Each scene shows the same named points in several views. A view is turned or mirrored, shifted and resized as a whole, has a little noise and may leave points out.

Scene 1
View 1
K399: -7, 13, -4, 9, 19, 34, 4, 26, 2, 4, -2, 7, -4, -17, 6, -14, -9, -16, 7, 17
K717: -2, 5, 10, 4, -24, -1, -1, -13, -3, -5, 2, 6, -2, 16, 0, -3, 21, -15, 15, -17
K45: 3, 8, 9, 4, -6, 8, -2, -2, -2, -4, -3, -1, 0, 3, 0, -4, 6, -2, 14, -5
K480: 18, 2, 26, -1, -12, 0, -4, -17, -6, -10, -11, -7, 13, 13, -5, 6, -1, 20, 17, -8
K536: 10, 6, 16, 3, 3, 18, 1, 3, -3, -6, -10, 0, 8, 0, -1, -2, -8, 6, 10, 5
K501: 4, 10, 7, 5, -2, 6, -4, -2, -4, -3, -4, -5, -1, -1, -1, -3, 1, 5, 18, -4
K591: -6, 13, -4, 8, -2, 3, -5, 1, -3, 0, 3, -4, -9, -5, 1, -7, 8, -5, 20, -9
K134: -8, 10, 0, 8, -6, 16, 1, 7, 0, -1, 2, 10, -5, 1, 4, -10, 11, -22, 10, -2
K310: 8, 9, 10, 4, 7, 16, -2, 5, -3, -4, -9, -4, 5, -6, 0, -3, -8, 9, 13, 5
K994: -11, 11, -3, 8, -3, 18, 1, 10, 0, 1, 3, 9, -8, -2, 4, -12, 10, -22, 10, -1
K582: 14, 3, 21, 2, -7, 10, -1, -8, -3, -8, -10, -1, 11, 8, -3, 1, -2, 9, 12, -2
K469: -6, 16, -7, 9, 4, 4, -7, 5, -4, 2, 3, -7, -11, -10, 2, -8, 5, -2, 22, -7
K446: -3, 8, 4, 6, -7, 10, -1, 1, -1, -3, -1, 5, -3, 3, 2, -7, 9, -12, 13, -5
K415: 1, 9, 7, 6, 6, 24, 2, 11, -1, -2, -5, 4, 3, -5, 2, -8, -4, -7, 8, 9
K511: -10, 16, -9, 10, 3, 7, -5, 8, -3, 3, 4, -2, -13, -10, 3, -11, 7, -11, 20, -6
K815: 10, 7, 16, 3, -4, 7, -3, -6, -4, -7, -8, -4, 6, 4, -2, 1, -1, 10, 15, -4
K715: 10, 5, 18, 2, 7, 28, 4, 9, -1, -6, -13, 4, 12, -1, 0, -3, -12, 3, 5, 14
K565: 3, 15, 1, 6, 24, 22, -3, 17, -3, 1, -8, -9, 0, -21, 2, -6, -18, 13, 16, 13
K81: 0, 18, -5, 7, 6, -7, -13, -4, -7, 1, 0, -20, -10, -13, -2, -4, 0, 18, 31, -13
View 2
K501: -1, 1, -3, 4, 4, 11, 2, 8, 6, 6, 5, -16, 10, 0, 0, -11, -12, -1, -19, 4
K310: 7, 12, -4, 3, 4, 1, 7, 1, 3, 5, 0, -13, 1, -8, 9, -12, 0, -2, -10, 11
K480: 11, -13, 0, 2, 13, 28, 15, -11, 12, 12, 3, -2, 13, 10, -10, -13, 3, -24, -31, 28
K399: 1, 28, -4, 7, 1, -34, -16, 11, 2, 5, -9, -27, -4, -21, 24, -4, -5, 22, 9, -18
K582: 11, -4, 1, 5, 13, 11, 5, -9, 12, 12, -2, -5, 9, 5, -2, -10, 2, -16, -22, 18
K134: -4, -2, 3, 7, 12, -13, -22, 11, 18, 13, -2, -24, 13, 3, 0, 0, -18, 13, -14, -21
K715: 17, 15, -1, 5, 12, -15, 0, -11, 7, 10, -10, -9, -2, -10, 14, -8, 11, -5, -5, 12
K469: -12, 8, -7, 4, -5, 9, -3, 24, 1, 1, 10, -26, 10, -6, 2, -9, -24, 13, -14, -11
K446: -1, -2, 2, 6, 10, -3, -11, 7, 14, 11, -1, -19, 12, 3, -1, -4, -12, 4, -16, -8
K565: 2, 32, -11, 3, -7, -6, 12, 11, -9, -3, 1, -18, -8, -24, 22, -15, 0, 9, 2, 9
K536: 12, 8, -2, 4, 10, -3, 2, -5, 7, 9, -5, -10, 3, -6, 7, -11, 4, -6, -12, 11
K511: -13, 6, -4, 6, -2, 0, -11, 25, 5, 3, 8, -29, 11, -5, 3, -6, -26, 17, -13, -18
K815: 6, -2, -1, 4, 9, 14, 6, -1, 9, 10, 1, -9, 10, 4, -2, -11, -4, -10, -22, 14
K717: -7, -27, 8, 5, 18, 12, -20, 9, 27, 17, 6, -19, 27, 22, -21, 0, -24, -1, -33, -15
K415: 6, 13, -1, 5, 8, -16, -8, 2, 8, 9, -7, -18, 2, -9, 11, -6, -3, 7, -6, -4
K591: -10, 0, -3, 5, 1, 9, -7, 21, 7, 5, 9, -24, 13, 1, -2, -7, -22, 10, -19, -11
View 3
K399: -11, 14, 4, -29, 18, -2, 0, 23, 5, 1, -36, 22, -29, 18, 16, 5, -17, 10, -1, 14
K81: -1, -8, 0, -9, -27, 3, -5, 2, -4, 20, -6, 15, 3, -24, -19, 18, 7, 9, 14, -2
K715: -19, 13, -14, -12, 17, -8, 3, 3, 19, -6, -3, 8, -2, 6, 11, -16, -19, 4, -8, 15
K994: 13, 18, 10, -25, 9, -3, -2, 1, -7, 6, -37, 5, -13, 7, 4, 17, -16, 17, -4, 2
K310: -13, 6, -9, -12, 2, -4, 1, 3, 12, 4, -4, 10, -1, -4, 1, -5, -10, 6, -1, 9
K501: 2, 7, -6, -11, -5, -4, -1, -7, 3, 9, -8, 3, 6, -10, -7, 5, -8, 11, 0, 2
K536: -12, 11, -12, -9, 8, -6, 3, -3, 13, 0, -2, 6, 4, -3, 3, -11, -16, 7, -5, 10
K134: 16, 21, 6, -20, 11, -4, -1, -7, -5, 4, -32, -3, -5, 6, 3, 12, -20, 18, -9, 1
K45: 7, 12, -4, -10, 1, -5, -1, -12, 2, 5, -11, -2, 8, -7, -5, 4, -13, 12, -5, 1
K582: -5, 11, -16, -3, 3, -9, 2, -16, 12, 1, 7, -4, 17, -10, -4, -11, -14, 8, -7, 6
K591: 13, 9, 6, -15, -8, -1, -4, -5, -6, 13, -22, 4, 0, -9, -8, 17, -7, 15, 2, -2
K511: 11, 10, 10, -21, -5, 1, -4, 3, -8, 12, -32, 9, -10, -3, -5, 22, -7, 16, 3, 0
K815: -2, 8, -12, -5, -3, -6, 2, -13, 9, 5, 3, -2, 14, -12, -7, -6, -10, 8, -4, 4
K415: -7, 15, -3, -18, 13, -5, 1, 5, 8, 0, -19, 8, -8, 6, 8, -1, -17, 9, -5, 9
K469: 7, 4, 6, -17, -10, 1, -4, 3, -6, 15, -23, 11, -7, -9, -7, 20, -2, 14, 6, 0
View 4
K501: 3, 1, -1, 2, -1, 3, 11, 4, 0, 8, 11, -5, 8, 3, -17, -5, -1, 14, -6, 1
K480: 28, -6, 0, 15, 2, -3, 19, -4, -5, 19, 14, 3, 14, 14, -20, -8, -5, 12, -4, -11
K415: -7, 2, 2, -5, -5, 10, -2, -2, 8, -8, 2, -3, 12, 4, -20, 2, -6, 11, -6, -2
K715: 9, -4, 2, 0, -5, 8, -6, -11, 10, -9, -1, -1, 18, 9, -22, 4, -9, 11, -3, -9
K446: -8, 5, 4, -3, -5, 8, 11, 5, 0, 5, 9, 1, 9, 6, -21, -6, -6, 9, -8, -2
K45: 0, 3, 2, 1, -3, 6, 13, 4, -2, 8, 11, -1, 9, 6, -20, -7, -4, 10, -8, -2
K81: 5, 0, -10, 5, 5, -2, 12, 14, -1, 15, 17, -19, 0, -8, -8, -6, 11, 24, -5, 13
K511: -20, 9, -1, -8, -4, 9, 9, 14, 2, 3, 11, -10, 2, -4, -15, -5, 2, 15, -8, 10
K582: 17, -4, 2, 7, -1, 2, 11, -5, 0, 9, 10, 2, 15, 12, -21, -5, -7, 10, -5, -10
K994: -26, 11, 4, -12, -8, 13, 7, 10, 3, -3, 7, -3, 5, 1, -20, -4, -5, 10, -10, 5
K469: -12, 5, -4, -5, -1, 5, 9, 13, 1, 6, 12, -12, 1, -5, -13, -5, 5, 18, -7, 10
K565: 3, -5, -7, -2, 0, 4, -14, -3, 15, -11, 0, -19, 9, -6, -11, 8, 3, 23, -1, 5
K134: -22, 10, 6, -9, -7, 12, 11, 8, 1, 0, 8, 2, 8, 5, -23, -6, -7, 7, -10, 0
K310: 8, -3, -2, 2, -1, 4, 0, -3, 7, -1, 5, -7, 12, 3, -17, 1, -2, 16, -4, -2
K815: 14, -3, 0, 6, 0, 2, 11, -1, 0, 10, 11, -1, 12, 8, -19, -5, -4, 12, -5, -4
K717: -8, 9, 7, 0, -5, 6, 30, 10, -10, 19, 18, 9, 6, 13, -25, -16, -9, 3, -12, -5
K536: 9, -3, 1, 2, -2, 5, 2, -5, 6, -1, 5, -2, 15, 7, -20, 0, -6, 12, -4, -6
K591: -15, 8, -1, -6, -3, 6, 13, 13, -1, 6, 13, -7, 2, -1, -16, -7, 1, 14, -9, 7
View 5
K399: 19, 15, 1, -4, -2, 6, 11, 1, -17, 12, -2, -5, 12, 7, 32, -20, -26, 11, 36, -3
K501: 8, 10, 12, 3, 2, 10, -12, 0, -6, 4, -5, 12, -1, -4, 3, -8, -8, -2, 14, -5
K591: 9, 13, 20, 0, 7, 5, -5, -9, -5, 2, -6, 11, 2, 2, -6, -6, -15, 0, 18, -2
K45: 11, 9, 14, 0, 1, 12, -13, 3, -7, 4, -6, 15, -2, -5, 0, -10, -5, 0, 12, -5
K717: 17, 7, 28, -11, 4, 16, -16, 4, -6, -2, -12, 28, -4, -11, -25, -11, -3, 7, 6, -6
K715: 12, 7, -5, 4, -8, 16, -14, 17, -13, 12, -2, 7, 0, -9, 34, -19, -3, 2, 17, -8
K469: 6, 14, 17, 4, 8, 1, -2, -14, -4, 3, -4, 5, 3, 6, 0, -3, -18, -3, 21, -1
K565: 0, 12, -6, 15, 0, 2, -4, -4, -8, 11, 2, -6, 4, 6, 38, -8, -16, -7, 26, -3
K536: 8, 7, 1, 5, -5, 14, -17, 11, -9, 8, -3, 11, -3, -8, 22, -13, -3, -1, 13, -7
K511: 11, 15, 19, -2, 7, 3, 3, -12, -7, 3, -5, 6, 6, 7, -1, -6, -21, 2, 24, 0
K480: -1, 3, 8, 12, -2, 16, -36, 12, -2, 4, -4, 23, -13, -17, 2, -4, 12, -12, -5, -9
K81: -9, 13, 16, 17, 10, -3, -13, -19, 4, 2, 0, 6, -3, 5, -1, 7, -12, -17, 13, -1
K582: 7, 5, 4, 6, -4, 15, -23, 12, -7, 7, -4, 16, -6, -12, 12, -11, 2, -3, 7, -8
K994: 21, 14, 17, -10, 3, 8, 6, -3, -12, 4, -7, 7, 8, 4, 1, -15, -22, 12, 26, -2
K134: 22, 12, 19, -12, 2, 12, 1, 1, -12, 4, -8, 13, 5, -1, -2, -16, -16, 13, 21, -4
K415: 15, 10, 4, -1, -3, 11, -4, 7, -12, 9, -4, 5, 4, -2, 21, -17, -13, 6, 22, -5
K446: 15, 9, 15, -4, 0, 12, -8, 4, -9, 5, -6, 14, 0, -4, 1, -13, -9, 6, 16, -5

In a view up to two points have been moved. Name them for each view, in the order of its rows, or write -.
view 1 -> K994, K446
view 2 -> K717
view 3 -> -
view 4 -> K591
view 5 -> K501, K582
